Points on a hilly landscape, in no order, each with its height.
A ball rolls from a point to whichever of its 2 nearest points has the largest drop for the distance, and stops where none of them is lower. Distance is the straight distance between rows; heights are no part of it.
<554>: [ 10 -48  -1  13 -16   1 -15   6 -17 -11 -44   4  -4  37   7 -26  -9  26
 -34  32  13]  h=632
<97>: [ 14 -40   8  31  34 -69 -14   3   4  45   9   9  27  48 -49  23  17  24
  24 -37 -13]  h=324
<346>: [-38   5  -3 -64 -11  10  -8 -14  18  31   1  12 -19 -44  17  14  76  -2
  21 -20  -3]  h=273
<445>: [  3 -11 -13  84  22  18 -50  -9  37 -24  27 -47   4   0 -12 -26  16   7
 -16  12 -39]  h=57
<893>: [ 70  24  67 -27 -20  -1 -34   8   2  49  -9 -40 -31 -19   3 -15  33  86
 -31  -1 -15]  h=428
<395>: [ -4  35 -40  43 -14 -60  46 -11  37  16  32   8 -10 -26 -47  37 -30 -34
  23 -28  18]  h=103
<854>: [ 50  11  15  19  22 -33  50   4 -64 -20 -10  26  -9  53 -43   6 -32   2
   5 -40  16]  h=173
<25>: [-14  59  28 -45 -24   4 -39  33  33  45  27 -11  29 -44  -6  37   5  16
 -41  14   9]  h=298
<127>: [ 41 -26  23  28  27 -14   7  -2 -37  -8 -14  -7 -39  40 -20 -15  33  55
  20 -38 -13]  h=603
<177>: [ -8  45   0 -52 -16  -7 -67  13  53  69  32  -5  45 -70   4  28  35   1
 -22  -8 -13]  h=245
<766>: [-29 -17  10 -28  33  16 -11  -5  -4  14  -3   4 -14  -8   6  34  44 -27
  -4 -32  13]  h=323
<338>: [  8   7  24  27   3  12 -21  35 -28  -5  21 -18   4  14  -2 -25 -11  24
 -71  25  17]  h=664
<658>: [-14 -15  23 -75 -36  -6 -11  20  11  47 -21  -6   0  -9  24  46 -66  16
   6  26  -3]  h=351
<27>: [ 21  80  31  14   9  -2  10  13 -30 -32  77   2  30 -49 -18  -6 -11  -8
 -39 -23   6]  h=688
<74>: [-22   8  -8 -38 -31  10  17 -22  21  -8  -9  -4 -37 -40  20 -22  76  20
  37 -21 -11]  h=310
<898>: [ 36  -6  17  -2  12 -16  18  21 -65 -18 -37   8 -24  40 -14  10 -18   2
  -4 -18  25]  h=203
<862>: [-12  32  12 -61 -19   2   3  26  -7  10  -3  -7 -12 -19  11  42 -57  10
   3  10   6]  h=314
<525>: [  1   8  -3  20 -26 -48  26  -8  19  23   1  -5 -19 -35 -32  10  -8  14
   7  -4  12]  h=234
<903>: [ 41 -35  40 -12  13 -44 -17   0  -1  60 -16 -18 -39 -10 -10 -13  47  41
  49 -35 -17]  h=366
<1008>: [-25 -27 -32  14 -30 -30  54 -34  39  14  -9 -10 -39 -12  -2  -9  49 -18
  70 -28   0]  h=424
<30>: [ -2 -18  10 -74  -4  24 -45  27  44  77 -19   3  40 -15  44  13  21  -3
 -25  59  -8]  h=169
<763>: [ 11  36 -19  95  11   3 -50   8  42 -49  56 -54  19 -20 -17 -32  -9  -9
 -23   8 -41]  h=122
<1075>: [  9 -30 -16  53  38  22  14   6 -45 -29  10   4  15  56 -21 -13  -6 -33
 -36  -5   5]  h=147
<372>: [-39 -22 -36  52  11   5  22 -55  46  -5   8 -21 -15  14  13 -24  60 -45
  63 -23 -25]  h=470
<798>: [-38  22 -35  45  28  26 -34 -34  46 -37  48 -25   6 -37  12  -6  46 -14
  11 -17 -41]  h=505
<1063>: [-42 -23 -20 -19  28   5  27   2   2  23  -1  11 -14  29  -3  67 -25 -67
  44 -26  13]  h=421
<571>: [-25 -46  -4  43  36   8 -22  12 -16  12  -1   2  19  50 -13  10   4 -22
 -33  18   5]  h=179
<824>: [ 39  27  -4  81   4  -6  27  -7 -11 -44  51 -14   4  -9 -25 -36 -23   8
 -11   6 -20]  h=121
<243>: [ 26 -19  12  28 -30  12 -15  19 -17 -16 -36 -15  -2  33   8 -62 -25  51
 -69  46  12]  h=644
<639>: [-62 -19  -9 -85   8   5 -17  -1  36  52 -31  31  14 -33  39  29  54 -47
  53   9 -12]  h=177
<384>: [-46 -36 -11   6 -37  35 -26 -36  51   6 -37   4  21   3  46 -43  46  -2
 -42  62 -20]  h=212
<990>: [ 12  -2  -4 -23  -2  42   6 -13 -40 -67 -38  29   6   1  26 -21 -12 -26
 -13 -12  25]  h=225
<985>: [  5  84  -5 -24  -5   7  15   9 -15 -24  46  19  13 -62 -11  15  -6  -1
 -26  -3   5]  h=699
<105>: [-16 -40  -6 -11 -19  20 -30  -6  49  47 -25   1  30 -11  33 -25  28   4
 -46  60 -15]  h=254
<780>: [ 18  -8 -14   7  23  -8  59 -24 -41 -17  12   6 -37  32 -18  -8  29 -32
  47 -72   9]  h=409
<840>: [  8 -43  -1  53  13 -49  -4   7   7  21  12   7  31  59 -47   4  -1  47
  -7  -1  -8]  h=283
<977>: [ -3  10 -32  37  11 -48  43   1   1  24  21  11  -2  24 -56  35 -27 -31
  25 -17  20]  h=162
<515>: [ 29   1  27  34  -2  24 -16  43 -51 -32  -6 -11  14  41   9 -59 -35  29
 -79  34  22]  h=654
<396>: [ -5   9   0  18  29  60 -24 -20  13 -56  16 -26 -13 -14  28 -36  53  19
  -7   7 -38]  h=538
<770>: [-18 -70 -15  41  23 -14  -8  23   8  19 -22  20  34  85 -29   7  -9  -5
 -12  29   5]  h=123
<335>: [-14  55  -1  16   6 -53   4  20   0  20  49  -9  12 -36 -38  60 -41 -34
   1 -20  29]  h=327
<831>: [-44  67   8 -60  -6   5  -7  37 -15   6  59  -4  32 -28  22  51 -80   3
  -5  13   1]  h=372
<738>: [ -2 -48  19 -38  -1 -27 -11  25   9  60 -41   6  -7   8   2  37 -43   0
  17  23   5]  h=387
<123>: [ 24   5   6   5 -33  41   5   2 -27 -76 -32  18  40  11  19 -45 -68 -13
 -16  32  29]  h=172
<69>: [ -5 -57  -5  16  -8 -28  10  -8  19  35 -40  20 -12  31 -12  -2   3   2
  10  12   3]  h=239
<269>: [ 35  26  13   2  -3  31  25 -11 -38 -53  22  10  -1 -26   8 -33   1   5
 -39  -9   2]  h=566
<241>: [ -6   3 -19 -18 -20  11  33 -30   0 -39 -24   0 -35 -20  28 -33  39  11
  14 -20   5]  h=340
<99>: [  6   9  -6  -9  -4   6  31  14 -28 -37 -16  19  -2  12   4  11 -69 -29
   2  10  21]  h=320
<524>: [ 21  -1  -8  14 -28 -12  51 -25  13 -24 -12 -18 -61  -6  11 -42  23  21
  49 -22  -8]  h=371
<28>: [ 58   5  31   9  17   3  22 -13 -60 -36 -18 -15 -52  12   7 -32  15  35
   8 -46  -7]  h=590
<1037>: [-24  -4 -46  28  -2  -4  63 -51  21 -12  17  -6 -27   8  -2 -15  43 -45
  65 -43  -4]  h=449
<487>: [-11  72 -15 -45 -30  18  11  -3  11 -10  11  27 -14 -55  -4  16  11   7
  -6   7   4]  h=709
<578>: [  11   22    3  -26  -11   -3   39   12  -40  -29   28   18   18    9
    4   35 -104  -44   26  -11    7]  h=342
<1033>: [-29 -44 -16  47 -23  26 -18 -43  67  -6 -24 -19   4  -1  33 -55  42   8
 -20  57 -47]  h=168
<52>: [ 38 -17  -8  61  28 -46  24  -3 -10 -17  10  -3   8  70 -43 -12  -1  57
  14 -17 -14]  h=235
<828>: [ -3   5 -12  -4  25  -9  43 -21 -20 -12  31 -14 -41 -13  -6   8  59 -24
  69 -75   5]  h=388
<575>: [ 25  49 -10  74 -11   4   1  -5  28 -52  70 -35  27 -46 -11 -50 -25   9
 -30  18 -31]  h=178
<210>: [ 29  26   3  22   0  35   6 -18   1 -53  28 -21 -11 -37  11 -42  14  30
 -22   7 -27]  h=552
<467>: [-37  -4 -14  35  40  44 -38 -26   5 -30  41 -13  15 -18  22  -9  58 -11
 -29  -6 -22]  h=522
<101>: [  0 -62 -21  31 -19 -47  17   8  27  35 -40  32  19  64 -33  -3 -22   8
   9  42   1]  h=187
<1026>: [-10  60 -25 -59 -48  -2  36  -8  15 -23 -20  31 -18 -43  11  10 -33   0
  25   8   9]  h=719
<115>: [ 28 -51  20  22   1 -24  -4   1 -33   2 -39   7 -18  61 -19 -11  10  54
 -14   1   1]  h=618
<174>: [ 19 -77   5  15  20 -25 -16  -6   6  53 -36  18   0  38   4 -20  35  22
   8   8 -11]  h=285
<606>: [ -8 -41  22   5  57  -6 -20  20 -33  39  -4  12  -5  47 -33  37  31  -6
   0 -39  11]  h=386
<718>: [-41  78  14 -35  -8  13 -27  56  17  23  56 -12  39 -31  -2  35 -41   1
 -29  27  13]  h=341
<785>: [ 22  10  37 -23  -5  -5  -6  32 -39  -1 -28 -10 -16  13 -10  15 -37  27
 -29   8  26]  h=241
<24>: [ 65  26  41   3   9  25  26 -14 -49 -51  20  -7 -32 -24   7 -39   5  26
 -10 -36 -11]  h=578
<89>: [-25 -12  -6  -3  51  17  11 -14 -28  -6  24  -6 -30   8   3  25  60 -33
  23 -68  12]  h=360
<826>: [ 47  17  -3  73   6 -42  26  -8 -18 -22  18  -8  -6  18 -44 -15 -18  43
  18 -11 -18]  h=185
<727>: [ -5 -40  -5  72   6  17 -37 -34  62  -4   0 -31  -2   4   7 -43  26   6
  -5  28 -45]  h=117
<793>: [  9 -46  10 -37  20  -3 -40   4  32  77 -23  -8  23 -22  29 -13  45   0
 -33  45  -8]  h=224
<225>: [ -9  42   7 -17   9 -21  39  23 -18  -9  27   6   3 -25 -15  57 -61 -38
  16 -10  17]  h=358
<1097>: [-52  24 -10 -38 -40  54 -49  38  40  15  13   1  46  -3  38   0 -22   9
 -43  73  -8]  h=165
<1084>: [-24 -45  18 -22  43   0 -33  12  -6  52  -6   9  -2  12  -9  49  21 -30
  -4  -7  12]  h=359
<60>: [-55  22 -33 -13 -20  50 -23   9  30 -19  -5  12  33  -9  30  -6  10 -16
 -41  58  -3]  h=218
<576>: [ -8   5 -38  66  22  15   0 -42  51 -45  31 -33 -17 -15   4 -18  48 -35
  43 -22 -33]  h=489
<1011>: [ 38 -11  14  22 -14  30  18   9 -52 -61  -8  25  26  32  -3 -36 -62 -37
 -24   0  21]  h=142
<382>: [ 37 -72  10 -18  32 -59 -24  12   5  77 -36   2   1   4   0 -20  58  36
  40  -7 -18]  h=329
<324>: [ 43  10  52 -17   1 -25 -21  -6  -7  37  -7 -32 -38 -24 -10  -6  29  66
   3 -25 -10]  h=400
<351>: [ 30 -27  16 -22   0   5  -1   4 -55 -24 -73   4 -26  28   8 -14 -14  15
  -5 -18  49]  h=232
<333>: [-24  21 -29  -7 -25 -32  38   0  40  12   9  15 -10 -36 -22  42 -31 -21
  22   4  23]  h=174
<138>: [  7 -29  10  36  45 -29 -23   0 -11  34  18  -3 -10  22 -33  18  35  15
  18 -43 -12]  h=357
<813>: [ 36  15  55  -2 -16  11 -38  20  -9  41  11 -35  -7  -6   1 -19  11  67
 -66  16   1]  h=455
<797>: [-18  12  10 -74  24  -3 -61  13  36  75  19  -1  34 -61   9  48  48 -23
  -5 -12  -3]  h=188
<475>: [ 19  -5   0 -48  -9  20   4 -14 -35 -46 -64   7 -10   9  34  -4 -37  -5
  29 -14  49]  h=253
<502>: [ -61   25   -3 -100   -2   29  -25    7   17   34  -12   34  -18  -39
   25   46   55  -20   39  -10   -4]  h=228
<411>: [ 46   1  -7  30  -2  -3  60   1 -49 -33  -7  42   7  45 -37  -9 -51 -41
  15 -30  16]  h=140
<999>: [-33 -18 -19 -13  -4  24  -2  -1   0 -38 -28   5  16  27  27  14 -49 -38
  -3  33  16]  h=293
<1010>: [-24  30 -39 -74 -50  -4  23 -15  -2 -31 -31  20  -2 -25  33  28 -73   3
  55   6   7]  h=727
<1061>: [-34  10 -12 -76 -37  55 -50  16  43  43 -30  16  38  -3  51  10   3  11
 -30  62 -19]  h=102
<842>: [ 10  36   9  29   8 -44   2  -3 -13  17  37 -17  -9 -28 -33  32  -8   8
  -8 -32   9]  h=287
<73>: [-44 -11  -4 -57   8  10 -42   4  51  61  -3  21  23 -39  18  37  42 -33
  12  19  -3]  h=118
<100>: [ 27  -4   4  39  28  18  32  16 -60 -40  21  29  22  55 -34 -17 -43 -46
 -16 -14  13]  h=106
<671>: [ 16  10  -4 -19 -22  64  -4 -28 -30 -90 -45  30  37   2  33 -47 -26 -13
   3  20  29]  h=197
<146>: [ 14  43  16  48  18 -10  -9  24 -27 -11  58 -21  18 -20 -18 -14 -16  10
 -48   4  11]  h=676
<701>: [-43   8 -51 -50 -32  14   8 -31 -15 -31 -19  26  25  -5  52  14 -60 -14
  46  19   6]  h=734
<569>: [-65 -23 -32  16 -15  30  -4  -1  30 -29 -14  10  32  17  29  -5 -25 -46
 -26  62  -5]  h=261
<707>: [-25 -24   9 -33   8 -26   8  10  17  43 -18  17 -14   0  -9  63 -23 -36
  35  -5   6]  h=396
<739>: [ 13 -20 -25  31 -46 -33  49 -32  41   7 -26 -15 -55   5 -10 -38  27  19
  76 -12 -20]  h=397
<504>: [ 19  42  46 -56 -28 -15   0  31 -37   4 -17 -27 -14   4   9  25 -78  27
 -20  14  21]  h=277

Call two points neighbours if one is among the 2 nearest of the other. Go from one point of each pair to the other, from neighbour to neighbour, staying as low as possible. Name the highest point that can't be avoided.
<1061> / <766> | <606>
<1061> / <395> | <225>
<770> / <73> | <831>
<1061> / <824> | <105>
<824> / <445> | <575>
<100> / <770> | <571>

Where does a ball stop that starts at each point below?
<985> | <73>
<813> | <770>
<738> | <100>
<831> | <100>
<578> | <1061>
<606> | <824>
<28> | <73>
<576> | <73>
